Each row is a point on a landscape with many peaks, with its height.
From any point a climber steps to the highest of the 4 points nearest to it. It stops when none of these is higher. Distance is the straight distance between rows; heights are no part of it.
Ses (h 6.13): [136 144 124 111 132 119 102 141 129 115 150 119 130 156 141 150 135 137
 136 126 115 166 141 141 123 138]
basu (h 5.89): [ 85 172 161 113 105 220 173  66 171 108 112 160 121 162 157  94 124 146
  45 142 101 142  65 122  99 175]
sibep (h 5.10): [148 130 130 120 124  94 117 144 134 120 157 120 120 117 129 149 131 137
 150 118 118 140 149 125 117 128]
mufel (h 3.87): [144 133 125 132 126  90 136 143 142 134 143 120 118  99 128 148 120 135
 156 123 122 117 154 116 118 124]
mak (h 3.89): [147 137 114 168 113  89 139 140  98 154 133 118 152  89 111 123 109 128
 173 135 146  61 163 136 130  72]
makat (h 3.60): [145 152 111 185 100 106 152 133 122 159 110 115 126  86 125 125 121 124
 145 146 129  85 162 133 121  96]
suro (h 4.70): [132 137 133 124 137 137 124 133 155 110 131 114 116 133 143 154 137 132
 130 134 104 140 148 129 113 149]
Ronot (h 6.06): [ 89 167 155 107 121 211 162  69 163 104 113 148 122 165 147  99 126 139
  55 147  98 137  81 131 106 171]
Kube (h 6.41): [128  69  91  66 138  54  48 153  58 140 185 145 140 121  90 139 114 125
 152 101 172 140 128 110 164 102]
Sulon (h 5.21): [147 146 124 196  94 162 165 119 157 149  73 113 103  93 138 124 151 111
  99 150 110 107 143 134 123 109]
dizev (h 3.21): [155  88 123 119 140  67 119 155  84 132 168 110 140  94  80 119 112 127
 191  97 173  78 144 118 138  84]
Kon (h 4.52): [145 146 110 173 107  96 147 136 112 158 124 118 140  89 119 123 111 127
 161 142 139  74 162 132 126  85]
vuko (h 4.87): [132 139 114  98 134 104  91 148 112 126 156 130 141 162 142 152 127 135
 146 120 130 175 132 138 138 133]
fol (h 5.39): [158 148 117 214  75 134 155 131 123 131 103 108 127  72 118 113 131 120
 120 159 119  68 161 153  86  86]
kob (h 4.17): [132 137 125 148 128 123 142 132 163 133 111 120 112 102 141 152 135 128
 137 138 109 118 154 117 119 137]
Degaf (h 5.18): [140 136 129 126 131 110 125 141 147 116 142 116 118 118 137 154 133 135
 145 127 110 139 151 122 114 138]
Lenan (h 6.15): [ 97 159 129 103 144 168 124 103 132 117 121 122 133 203 141 117 123 128
 114 150 114 168 115 135 133 168]
fef (h 4.43): [ 80 180 171 125  97 231 181  67 186 104 106 173 133 141 175  97 120 149
  30 144 103 141  51 114  95 177]
sen (h 5.09): [158 148 120 216  75 149 164 130 138 124  92 109 118  68 120 113 137 114
 102 159 114  77 150 151  91  92]
ril (h 6.44): [107 155 131 110 143 164 119 109 136 110 123 119 133 193 139 121 130 128
 114 145 109 166 124 138 129 162]
susa (h 6.24): [104 153 142 112 140 185 133  96 150 103 117 120 127 175 137 117 133 131
  92 151  97 147 118 139 113 163]
vugo (h 5.94): [113 119 107  65 164  86  97 161  98 128 148 150 153 175 147 153 108 138
 152 100 155 184 107 131 148 159]
Pamat (h 4.82): [155 146 131 204  93 184 178 117 165 137  68 110 105  90 136 113 159 109
  79 151 109 104 132 143 119 106]
nol (h 2.82): [153 137 131 232  75 150 165 132 145 110  91 114 126  44 119 119 137 111
  96 167 106  49 154 152  79  88]
Funud (h 5.47): [119 148 119 101 144 126 102 138 118 122 137 125 144 183 148 144 126 132
 141 132 125 180 127 141 138 148]
Tini (h 3.33): [157 103 126 106 127  65 106 151  98 130 184 118 123 106  96 127 117 134
 171 100 146 120 139 116 134  97]
nomez (h 5.22): [151 148 120 203  83 160 167 124 151 141  76 109 107  85 130 116 149 112
  98 152 115 101 144 143 111 102]
purus (h 4.24): [132 139 123 160 123 121 148 130 156 145 102 121 110  95 141 149 135 125
 136 140 115 112 156 117 124 130]
kazom (h 5.43): [132 143 131 117 138 138 115 132 145 106 137 112 124 152 140 148 140 133
 129 134 107 154 143 137 114 147]
loru (h 5.53): [152 150 115 202  82 144 163 127 141 143  83 107 112  84 128 117 141 115
 110 154 116  96 152 144 107 101]
nit (h 3.02): [147 134 139 246  74 164 174 129 165 105  79 121 130  29 121 127 143 106
  81 168 101  42 138 147  92  87]
Maviz (h 4.72): [150 122 125 129 128  73 136 148 118 137 158 119 128  93 110 135 111 133
 172 114 137  99 150 114 125 107]
lek (h 6.39): [114  89 107  41 173  79 101 162  87 119 160 155 140 177 134 151 105 143
 153  80 167 194  98 128 142 168]
tav (h 4.22): [150  54 115 103 137  59  67 154  59 137 186 113 126 111  64 110 127 123
 186  91 184 118 143 113 151  84]
ditav (h 3.93): [136 139 151 186 112 195 169 105 177 147  66 127 104 104 149 115 168 112
  77 147  98 113 124 130 134 115]
gal (h 3.67): [158 143 144 204  91 199 188 116 178 127  64 114 111  83 136 109 165 113
  63 143 107  99 121 145 114 101]
zete (h 6.47): [110  94 112  45 176  82 106 158  94 119 158 154 143 182 140 148 102 143
 157  83 163 198  97 129 139 173]
savar (h 4.73): [131 133 108  86 140  89  83 154  98 132 160 138 145 157 139 153 123 135
 145 112 139 175 124 137 148 130]
mig (h 4.79): [150 131 125 131 124  83 133 145 132 131 153 120 120  96 121 143 118 137
 164 119 128 114 151 114 120 117]
teved (h 3.32): [110 130 157 149 138 189 146  97 181 129  85 135 114 122 153 137 155 121
  85 152  88 113 126 122 126 143]
Dag (h 4.01): [144 133 114 153 119  83 143 143 106 153 137 118 145  87 111 128 106 129
 172 127 150  67 160 124 133  86]
mit (h 5.05): [143 150 117 191  99 144 157 124 149 155  84 115 107  92 137 129 141 117
 115 150 115 107 150 130 123 113]
kam (h 5.35): [127  83  93  64 137  54  52 157  63 137 182 149 143 125 100 143 113 128
 150 101 166 149 122 112 161 110]
lotop (h 4.50): [111 137 166 159 130 201 155  90 182 138  77 146 116 120 155 122 159 118
  71 151  85 112 116 123 132 131]
pizuz (h 0.41): [148 119 116  93 122  71  80 149  95 133 183 133 132 131 116 143 125 135
 153 108 138 157 131 127 144 108]
til (h 2.73): [139 148 113 178 105 115 153 130 138 156 101 119 120  89 135 133 125 123
 141 148 124 100 160 122 122 112]
vedun (h 1.38): [ 92  98 131  55 181  96 110 144 111 111 161 149 140 202 140 129 100 142
 167  96 146 207  92 122 135 195]
Vem (h 5.69): [ 93 152 163 119 133 206 152  81 173 103 104 144 128 145 150 114 136 132
  61 151  85 120 100 126 110 160]
zenof (h 6.29): [106 156 127 105 146 151 115 119 127 117 127 119 137 195 143 128 127 130
 123 143 115 172 122 139 134 161]
rado (h 5.79): [108 137 113  84 158 107  99 150 108 129 140 139 152 183 152 148 115 134
 147 118 140 186 118 136 145 154]
gop (h 3.65): [158 141 132 224  78 180 184 131 170 107  72 112 123  52 124 121 150 109
  68 155 108  68 127 150  97  95]
Fanan (h 6.12): [102 146 119  93 158 127 108 134 116 127 129 132 148 195 151 135 116 130
 142 129 133 184 117 136 148 166]
masog (h 4.10): [152 102 125 120 137  69 128 151  96 133 165 114 137  92  89 122 108 129
 181 104 161  81 145 115 133  91]
samez (h 5.38): [ 82 129 127  77 176 120 122 127 127 119 135 140 145 204 149 128 102 133
 153 125 135 190  97 117 149 194]
Vuton (h 5.76): [104 149 148 114 141 191 138  92 159 102 110 127 127 165 141 121 137 128
  84 150  93 135 117 136 110 162]
rulub (h 4.08): [123 138 159 167 122 194 156  97 181 144  70 138 110 113 154 124 161 114
  76 149  90 113 125 124 137 127]
bevav (h 5.01): [157 150 117 204  85 121 149 132 113 143 115 109 134  81 118 116 125 126
 140 154 126  65 168 151  97  78]
tet (h 3.97): [148 127 115 154 123  85 134 144  90 151 138 118 156  86 102 124 108 127
 184 126 159  55 159 131 136  70]
vasul (h 1.40): [125 134 137 135 139 151 134 123 166 113 113 116 117 128 144 153 142 128
 118 141  98 129 146 127 113 147]
Tor (h 3.83): [115 135 148 130 142 175 138 109 169 111 103 122 117 134 146 143 144 125
  97 147  90 123 138 127 114 152]
Fuma (h 4.96): [159 147 126 211  81 127 151 131 114 131 115 108 134  73 115 112 127 127
 134 158 123  56 169 156  87  73]
nor (h 5.06): [152 127 126 116 123  84 115 147 126 124 168 122 118 116 122 147 127 139
 158 116 123 140 149 120 120 121]
fikeb (h 5.42): [159 148 118 214  76 141 162 128 132 131  96 105 123  72 120 113 135 118
 110 159 116  77 157 152  91  92]
vevaz (h 5.02): [150 132 123 109 124  92 100 147 119 124 171 125 126 132 127 149 129 140
 151 114 123 156 141 131 129 122]
Gup (h 5.03): [136 134 131 130 134 124 128 133 157 116 130 115 116 118 141 155 135 131
 136 132 105 132 151 125 115 142]
tam (h 3.00): [141 135 127 140 128 101 138 142 148 135 135 120 117 100 134 150 125 133
 151 128 116 121 155 116 117 130]
vuza (h 5.00): [151 144 128 199  94 172 168 120 159 143  67 112 104  90 135 119 157 111
  92 151 111 106 137 138 122 110]
Megi (h 4.86): [155 149 126 205  86 172 174 122 159 136  70 107 104  84 132 112 153 112
  84 151 113  99 136 143 113 103]
Mag (h 4.02): [157  69 124 106 136  63  90 154  73 130 185 109 127 105  69 111 121 126
 184  91 178 107 139 116 143  84]
mola (h 4.04): [155  64 120 111 141  65  98 160  69 124 171 103 134  96  65 111 118 123
 195  90 187  87 145 118 142  84]
zeza (h 4.44): [ 74 162 131  96 139 173 138  84 140 129 122 136 122 208 139 103 115 130
 113 150 115 171  92 123 146 188]
ful (h 6.01): [111 142 147 118 143 181 132 104 160 100 113 120 126 157 141 131 138 128
  92 147  92 134 127 131 110 158]
dimul (h 5.77): [ 97 149 178 144 126 212 153  75 187 125  90 163 130 123 162 112 150 124
  53 155  80 110  94 119 124 141]
gili (h 5.36): [ 94 160 150 110 128 205 152  78 160 103 114 134 125 169 141 105 133 133
  68 148  96 136  96 132 106 168]
Mev (h 5.34): [ 93 164 147 103 127 198 147  79 152 108 116 134 120 185 138 101 127 134
  77 148 100 146  98 133 114 172]
teno (h 5.61): [ 84 174 166 120 106 224 172  67 181 103 107 169 130 144 165  98 126 144
  37 146  97 134  59 118  99 171]
fet (h 4.85): [154 115 127 117 128  70 123 147 114 130 173 120 125 103 105 133 115 136
 170 106 138 115 145 114 125 104]
nanek (h 4.12): [146 119 118 151 127  82 128 148  86 148 143 117 159  87  98 124 108 125
 187 121 165  48 157 137 142  64]
Tid (h 3.95): [139 141 139 188 106 181 164 112 170 149  69 122 100 102 144 125 162 112
  89 149 102 115 134 131 131 116]
Budi (h 3.17): [158  82 127 112 139  64 109 155  81 130 179 110 132  97  74 115 115 128
 186  95 170  93 144 115 139  88]
gilo (h 5.85): [ 70 152 129  89 156 153 131 100 138 127 128 136 131 209 143 113 107 128
 133 144 120 178  96 117 152 194]
Meni (h 5.92): [ 89 155 127  98 153 153 123 108 129 124 122 128 138 208 143 119 115 127
 128 145 122 177 108 131 146 175]
golos (h 4.38): [156 148 122 214  76 163 171 126 149 124  80 106 114  71 124 115 144 114
  91 155 113  86 142 148  98  98]
mezon (h 5.80): [120  91  92  40 157  68  83 166  74 128 163 158 147 152 126 157 106 135
 145  87 171 173 108 125 150 144]
nusu (h 3.86): [160 144 133 217  77 183 183 129 168 113  69 108 116  62 127 116 153 107
  69 150 107  83 129 152 100  94]
Rusal (h 5.27): [134 140 124 176 116 151 155 122 161 152  79 121 105  99 147 136 146 118
 114 151 108 113 148 123 130 126]
Gep (h 5.68): [ 72 159 131  93 147 163 134  90 137 128 121 136 126 211 142 109 112 130
 124 149 117 173  96 120 150 189]
Sifa (h 3.99): [106 140 116  88 158 114 102 144 114 126 136 139 151 187 150 144 117 133
 146 121 137 186 116 133 147 158]
rur (h 5.20): [120 125 104  70 150  86  86 159  92 134 150 149 153 164 143 155 115 135
 149 105 152 179 116 133 152 138]
kenag (h 3.96): [124 137 142 168 124 173 152 112 173 143  76 128 106 107 149 137 155 117
  99 148  98 112 139 123 133 130]
mef (h 4.81): [117 131 106  82 150  94  91 156 101 131 147 143 151 172 150 153 117 135
 150 113 147 182 117 135 150 144]
gifeg (h 1.00): [104 135 156 134 143 193 142  94 176 114  94 137 123 132 149 132 147 125
  79 152  85 114 120 122 117 150]
gab (h 4.64): [125 123 103  76 142  76  80 156  91 133 160 147 150 155 138 157 119 133
 148 104 151 174 118 130 151 130]
diro (h 3.39): [128 144 177 179 115 211 170  86 188 142  71 147 113 110 156 100 170 119
  58 148  92 116 106 125 137 114]
gige (h 5.75): [123  76  94  31 167  68  90 164  76 119 166 156 135 168 123 151 102 144
 149  73 177 190 102 128 143 159]
gubaz (h 5.63): [131  94  95  68 136  58  60 157  69 138 180 150 144 128 109 146 116 130
 148 100 160 153 123 118 161 109]
Rabe (h 6.22): [ 91 116 127  66 179 103 114 143 116 118 144 145 147 200 147 137 101 136
 161 108 146 196  98 123 144 188]
sebo (h 5.52): [154 153 114 202  82 124 154 131 120 147 106 107 125  82 120 114 125 121
 131 156 125  78 164 149 103  87]
gika (h 4.25): [139 144 116 159 116  98 148 137 142 150 118 119 121  89 131 142 120 130
 153 137 127 100 158 115 123 117]
dena (h 4.49): [148  62 113  97 135  58  62 150  60 140 190 120 126 110  70 114 126 123
 178  94 176 122 139 110 153  86]
soz (h 4.35): [155 144 145 201  97 197 185 114 177 136  63 116 105  91 139 109 166 111
  68 144 106 107 122 141 121 102]
mab (h 3.55): [149 104 114  94 124  63  76 151  86 136 186 131 131 122 103 133 122 132
 159 102 143 145 130 119 146 101]
vevop (h 4.93): [160 144 125 220  75 141 157 130 131 118 101 110 124  63 117 114 132 119
 113 164 114  60 161 155  81  84]
guk (h 5.44): [134 110 102  76 130  66  69 156  81 137 176 146 143 137 119 150 118 130
 149 102 153 164 123 125 155 113]
lil (h 2.59): [162 148 140 213  84 193 191 126 175 118  64 112 114  71 132 113 159 110
  62 144 109  89 122 148 109  96]
Zelus (h 1.81): [ 85 101 133  58 181 103 112 136 118 110 161 145 139 209 141 125 100 141
 165 102 141 205  89 117 135 200]
ritib (h 3.66): [142 141 162 189 107 206 178 100 183 144  63 131 104 106 146 106 169 113
  68 144 100 115 115 132 132 107]
vobiv (h 5.73): [121  84  84  40 153  61  74 165  66 129 171 157 146 142 114 157 104 133
 142  88 174 165 112 119 154 134]
tafi (h 4.74): [123 137 109  90 143  97  88 153 104 130 149 138 147 169 146 153 124 136
 148 116 140 179 122 137 145 137]
Lin (h 3.92): [116 132 144 141 139 168 139 113 174 122  95 123 113 118 150 148 149 121
 106 144  95 119 141 124 121 148]
rit (h 4.99): [140 141 121 109 130 111  97 143 123 118 156 120 132 152 138 151 134 136
 143 123 121 167 140 141 127 130]
Kot (h 4.84): [148  71 116  96 131  58  67 148  65 141 190 124 128 112  78 116 123 125
 173  95 166 128 139 112 151  90]
Kena (h 4.33): [126 142 135 120 138 151 119 127 149 104 131 111 125 154 142 143 140 132
 120 138 101 149 143 137 114 151]
zegiz (h 5.70): [ 98 148 181 155 123 213 156  72 189 125  86 168 130 122 163 110 156 126
  50 155  82 112  92 118 128 136]
menib (h 6.09): [ 99 159 134 105 141 178 128  97 137 113 120 120 129 197 137 113 129 131
 103 151 108 161 116 138 128 167]
kez (h 2.80): [119 139 142 125 141 165 130 115 162 104 115 116 120 143 143 147 141 127
 107 141  93 134 141 131 112 154]
zefu (h 4.97): [139 145 120 187 105 151 157 123 156 152  78 118 104  97 141 132 144 115
 114 153 112 109 149 127 125 118]
tafa (h 6.00): [ 92 158 168 123 128 210 156  72 177 105 101 155 133 142 154 109 138 133
  52 149  88 120  87 124 107 161]
nad (h 4.51): [150 114 123 131 133  70 136 149 106 143 156 116 138  87 101 127 106 132
 178 111 153  80 146 115 131  94]
pino (h 2.94): [156  90 126 114 136  63 116 152  88 131 173 111 133  96  82 118 113 129
 187  97 166  92 142 113 134  88]
nodeg (h 5.87): [ 82 161 133 100 144 169 132  93 135 125 121 130 130 209 141 108 115 129
 117 151 115 171 102 127 144 180]
Sazar (h 6.02): [ 88 165 162 115 119 215 162  68 172 104 108 158 130 151 155 100 129 141
  47 148  93 126  75 125 101 167]
tude (h 2.76): [137 147 114 170 111 117 151 132 147 153 100 120 116  92 139 141 128 122
 140 144 123 104 157 121 123 118]
zus (h 6.51): [110  65 120  33 173  85  93 148  84 119 177 160 126 203 130 133 107 150
 164  67 160 222  91 130 138 182]
zop (h 4.23): [159 145 126 215  77 171 180 127 158 119  74 106 112  69 124 116 150 112
  81 154 108  82 137 149  97 100]
Mekar (h 5.65): [ 73 132 132  77 173 126 125 121 130 119 138 139 141 208 145 123 101 135
 152 130 132 188  95 114 149 199]
kofun (h 4.11): [147 129 116 154 123  82 139 144  97 150 138 118 148  87 105 126 106 130
 177 126 154  63 157 126 136  77]
lovo (h 5.98): [120  84  94  35 164  67  90 166  76 124 165 155 141 159 125 156 102 142
 146  80 174 180 103 125 145 155]
bifiv (h 5.95): [ 84 167 176 132 114 220 165  67 186 108 101 173 139 130 171 104 135 141
  37 152  91 119  68 117 109 157]
vifov (h 6.33): [118  74 104  31 171  75  96 158  78 120 168 157 132 181 126 145 103 146
 153  70 172 199  97 127 141 169]
Les (h 2.22): [103 126 114  74 169 101 104 149 108 129 138 144 155 187 149 146 107 136
 152 112 148 187 110 129 148 167]
pufan (h 4.03): [154  39 113 115 142  63  73 165  50 125 166 100 133 101  54 109 129 119
 203  83 211  96 154 125 144  83]
lofan (h 5.86): [ 96 161 141 105 133 193 140  84 144 109 116 127 124 192 136 105 126 131
  86 151 103 151 104 133 121 170]
Lag (h 3.51): [154 122 123 105 125  74  96 149 108 128 184 124 126 121 113 142 125 138
 156 106 131 145 138 122 131 109]
Bepu (h 6.04): [120 150 133 111 141 154 116 121 141 105 129 111 128 174 141 135 135 131
 116 140 105 160 135 142 119 154]
tudu (h 5.30): [143 141 128 113 130 113 105 142 133 113 154 117 127 142 138 150 135 139
 140 124 114 158 146 136 119 136]
Mogeg (h 3.53): [151 143 117 178 103 101 136 134  95 154 131 113 150  89 111 117 114 128
 168 142 144  56 168 147 123  65]
Tefez (h 3.24): [152  71 115 123 143  74 108 164  68 122 152 102 152  86  71 120 115 120
 200  94 196  60 147 126 144  72]
mugas (h 4.83): [125 116 100  70 143  73  75 160  86 134 165 151 149 150 134 157 115 134
 147 103 151 170 118 129 154 124]
veguv (h 4.46): [140 149 112 174 105  99 152 134 123 160 115 119 130  88 128 130 116 125
 153 144 133  88 160 126 123  99]
Fimen (h 4.00): [149 143 148 195 102 195 176 108 176 143  64 122 102  99 142 111 168 113
  75 146 103 112 122 137 129 108]
mezu (h 3.77): [101 150 153 112 138 201 142  86 163  99 107 134 126 161 142 117 136 132
  73 151  92 128 110 133 107 162]
Foze (h 5.59): [151 154 109 199  85 130 155 129 129 150  95 112 119  85 125 118 131 119
 130 153 122  90 159 143 108  97]
Geza (h 3.16): [150 137 139 237  75 173 179 130 170 103  75 119 129  34 126 126 145 103
  71 162 101  51 132 147  95  87]
sesek (h 5.62): [ 98 143 169 138 133 208 150  77 186 119  89 155 129 129 159 118 149 127
  59 153  83 109 103 122 122 146]
vufe (h 4.26): [138  62 108  88 135  55  51 151  56 141 190 128 129 116  76 121 121 122
 171 100 174 131 138 108 159  92]
pekem (h 4.80): [ 89 165 135 100 133 186 138  84 142 119 120 129 124 202 140 103 118 132
  97 153 109 164  97 132 134 177]
dimis (h 4.57): [158 145 129 208  84 180 180 124 163 126  70 107 109  76 129 112 155 113
  76 150 110  93 130 145 107 100]
Nonad (h 4.06): [156  54 118 112 140  65  87 160  62 126 173 102 132 101  60 109 125 123
 197  87 198  93 148 120 143  83]
tif (h 3.84): [139 121 105  85 130  74  77 153  92 135 172 141 142 142 124 150 122 134
 149 107 141 167 124 130 150 116]
keso (h 4.71): [157 112 126 117 131  66 124 148 108 133 173 116 125  97  98 128 113 134
 173 103 147 105 144 112 127 101]
patig (h 3.85): [149 140 155 195 100 204 183 106 181 139  63 123 106 101 142 105 170 114
  66 144 102 113 116 139 129 105]
lem (h 6.58): [112  73 115  35 175  83  98 154  82 119 172 158 129 194 132 137 102 148
 162  69 164 211  95 132 137 181]
kibot (h 6.10): [ 91 131 123  80 172 113 111 141 116 125 136 141 150 198 152 137 107 132
 154 119 141 187 103 125 148 176]
sovu (h 4.32): [148 116 120 139 132  75 135 148  98 144 149 117 149  88  96 126 107 130
 183 114 160  66 150 119 136  82]
sus (h 3.18): [153  86 120 125 143  72 117 158  79 129 155 106 151  85  77 119 111 122
 195  99 186  62 146 123 143  75]
Bufo (h 5.97): [ 89 157 171 129 125 214 157  71 183 109  96 164 135 133 161 109 139 133
  47 151  87 118  83 121 112 154]
kup (h 4.56): [145 136 118 146 123  82 146 143 127 147 139 119 129  90 121 135 111 132
 163 125 137  91 156 116 122 107]
demu (h 6.14): [ 93 140 121  86 167 124 113 135 119 127 130 137 148 200 149 133 111 131
 148 128 136 186 110 128 149 174]
bifun (h 5.74): [ 85 176 151 105 105 216 166  66 162 115 116 149 114 177 150  91 121 144
  58 144 103 152  71 126 107 181]
Kegi (h 6.11): [134 139 120 153 122 107 145 136 153 143 115 120 115  94 140 149 126 129
 146 136 119 110 156 117 122 127]
Mobu (h 3.52): [128 133 134 141 134 138 137 129 166 123 112 119 112 113 146 156 139 127
 128 139 102 122 151 121 116 144]
Lorel (h 6.45): [101  79 128  44 176  91  99 146  95 114 176 154 133 209 135 128 103 145
 168  79 152 220  88 126 135 189]
Tuf (h 5.19): [110 144 178 166 124 210 158  80 188 139  76 158 121 117 160 112 162 122
  59 150  84 113 105 121 134 126]
Ton (h 3.88): [123 134 136 149 135 152 142 122 168 130  97 122 110 110 148 152 145 122
 118 144 100 117 148 120 123 144]
duvo (h 3.26): [155  65 116 121 146  71 102 167  65 119 156 102 149  88  66 121 119 121
 203  91 200  67 149 128 145  77]
zode (h 2.31): [156  91 125 107 131  63 101 150  85 132 187 118 127 105  83 118 120 134
 175  96 156 109 138 113 139  88]
kib (h 5.11): [150  85 118  95 129  61  74 150  74 137 192 124 126 114  84 121 124 127
 169 101 158 129 135 113 147  91]
veko (h 5.99): [ 86 161 170 125 119 217 162  69 182 107 102 165 136 138 160 105 135 135
  42 149  90 118  78 120 105 159]
divol (h 2.99): [156 138 133 232  74 163 173 129 158 105  82 114 123  39 120 123 139 110
  83 164 106  53 140 150  87  88]
vurav (h 5.37): [ 88 141 124  87 167 128 116 128 122 125 131 137 147 206 148 132 108 132
 146 131 134 183 102 125 149 181]
feroz (h 5.26): [ 90 168 143 102 125 201 152  77 149 113 116 136 120 193 136  95 126 138
  78 149 101 153  90 132 121 175]
mudoz (h 6.35): [107  59 118  33 172  86  84 146  74 121 185 163 121 209 124 129 109 152
 167  66 159 229  91 131 138 185]
Dusoz (h 5.64): [117 110 100  55 159  77  92 162  90 129 157 153 151 164 140 157 106 138
 150  93 161 179 108 129 150 148]
Tov (h 5.04): [149 132 128 121 127  90 123 145 135 126 160 118 121 110 125 150 124 139
 159 117 121 129 147 120 117 123]
rogo (h 5.90): [ 88 171 154 103 112 212 164  68 160 114 116 148 116 176 147  91 124 141
  60 145 102 147  75 128 107 179]
bul (h 4.07): [153  44 116 108 139  61  68 158  55 131 179 106 127 106  60 109 129 120
 195  87 197 107 146 115 147  84]
kuf (h 0.90): [155 116 122 103 120  69  95 148 101 132 187 127 125 116 105 135 123 137
 161 104 138 141 137 119 134 105]
tar (h 4.05): [153 149 115 189  92 108 143 133 101 153 122 114 141  86 114 117 118 127
 154 148 135  64 169 147 115  71]
zos (h 4.98): [142 134 116  99 127  93  90 150 109 126 166 130 135 146 135 150 129 137
 147 116 127 167 134 133 137 123]
Pef (h 4.78): [103 107 116  58 175  92 107 156 102 121 149 151 149 187 145 143 102 139
 159  95 155 194 100 126 142 178]
Girum (h 3.78): [112 134 154 156 135 187 149  99 181 136  81 137 112 119 154 134 155 117
  86 152  89 112 127 120 130 137]
fene (h 5.84): [ 77 145 129  89 164 139 123 117 130 126 127 134 140 207 147 122 107 128
 143 136 129 181 102 119 153 189]
Mus (h 3.14): [135 146 117 178 110 125 153 130 149 156  94 119 111  93 139 138 134 120
 133 145 118 106 156 123 124 119]
razen (h 5.66): [140 144 127 185 106 159 160 118 161 152  73 118 102  99 143 129 150 113
 107 151 109 110 142 128 127 119]
mar (h 6.21): [117 150 126 108 140 146 107 127 128 113 133 116 137 183 144 137 131 131
 128 139 115 173 132 142 129 152]
gulud (h 3.64): [ 79 167 138 100 125 191 147  75 146 127 120 138 116 203 139  94 114 136
  91 148 108 165  87 126 134 183]
goz (h 3.98): [128 135 148 175 121 185 158 104 178 146  72 131 104 108 150 129 160 113
  87 151  99 114 132 128 135 125]
lilas (h 3.68): [154  43 110 118 145  68  82 169  52 115 154  97 140  89  54 116 125 119
 210  80 219  78 155 137 142  79]
sofel (h 5.88): [ 92 155 181 140 125 217 156  70 189 119  90 170 134 125 165 110 148 131
  45 155  86 112  85 117 120 145]
geze (h 4.95): [155 122 126 114 125  75 115 148 117 128 175 119 123 108 111 141 122 139
 162 109 131 130 145 119 124 111]
lisar (h 3.82): [110 136 162 154 132 195 152  94 183 132  81 145 116 120 154 128 156 118
  78 150  85 112 119 119 132 138]
kar (h 3.04): [153  87 122 123 142  66 120 158  81 128 160 108 145  90  78 119 109 125
 191  97 182  71 143 120 137  79]
puli (h 6.20): [108 150 141 109 139 179 129 100 146 102 118 118 129 177 137 121 136 127
  97 147 100 150 124 140 115 163]
govi (h 5.28): [138 139 130 124 135 123 118 135 147 110 142 114 121 134 140 153 137 136
 136 128 106 147 148 133 113 142]
Dut (h 3.90): [130 137 129 155 128 135 146 128 163 137 101 122 108 105 146 151 139 123
 130 144 108 117 153 117 124 137]
busaz (h 5.67): [125  92  89  55 143  59  66 159  70 135 171 153 146 137 117 153 110 130
 145  96 164 159 115 118 157 123]
lub (h 4.09): [156  59 120 109 139  65  82 157  61 130 180 107 127 102  62 108 123 123
 192  90 189 100 145 117 147  84]
rud (h 4.20): [150  61 118 102 136  60  77 153  63 134 186 112 126 107  69 111 123 125
 186  92 179 114 141 115 146  84]
Nale (h 4.21): [143  53 112  96 137  58  57 151  55 141 186 119 124 113  68 112 125 122
 180  93 185 119 146 110 154  87]
mepop (h 4.55): [141 144 116 160 117  90 151 138 127 154 122 123 130  88 126 135 113 129
 160 135 134  88 158 120 125 105]
Mufe (h 5.91): [145 152 115 191  94 134 156 126 142 154  89 113 112  91 134 126 136 116
 126 153 123 102 154 131 119 107]
Liva (h 5.14): [147 133 127 119 128 104 114 143 137 120 158 118 123 126 132 152 132 137
 147 121 115 146 148 127 117 133]
Rovor (h 5.40): [141  91 108  84 129  58  62 152  72 139 189 138 135 120  95 135 122 128
 158 102 156 144 130 116 155  97]
lubu (h 3.91): [136 144 121 176 111 133 153 128 154 152  91 118 109  93 141 140 136 119
 127 147 115 109 153 124 127 122]
fovo (h 3.94): [116 135 148 156 133 175 148 106 176 137  82 131 108 112 153 141 154 118
  96 150  94 114 138 120 130 138]
sipug (h 5.78): [119  97  95  44 160  69  88 164  82 127 160 158 147 156 130 160 105 138
 146  88 167 176 106 128 150 147]

Call two points neighbours if one is among the 4 nearest of the other. Go from one point of each pair to the other, from neighbour to neighbour, staying as high as possible. Name the lowest point that can't be avoided.
Mufe and demu | tar
Ronot and Ses | Mev
demu and Rabe | kibot
Kegi and Ses | gika
Kube and vugo | gubaz
rado and Kube | mef
ril and susa | menib
razen and Mufe | Sulon
lem and vugo | Dusoz
Ses and ril | kazom

Two climbers start at each pair of points below. Name the first point that both come to, or write never.
tav and Budi | dena
goz and gal | never
ditav and lil | nomez
Mag and mola | rud
zegiz and diro | Bufo
lisar and sesek | Bufo
nol and nusu | loru
Nonad and mab | Rovor
duvo and lilas | lub
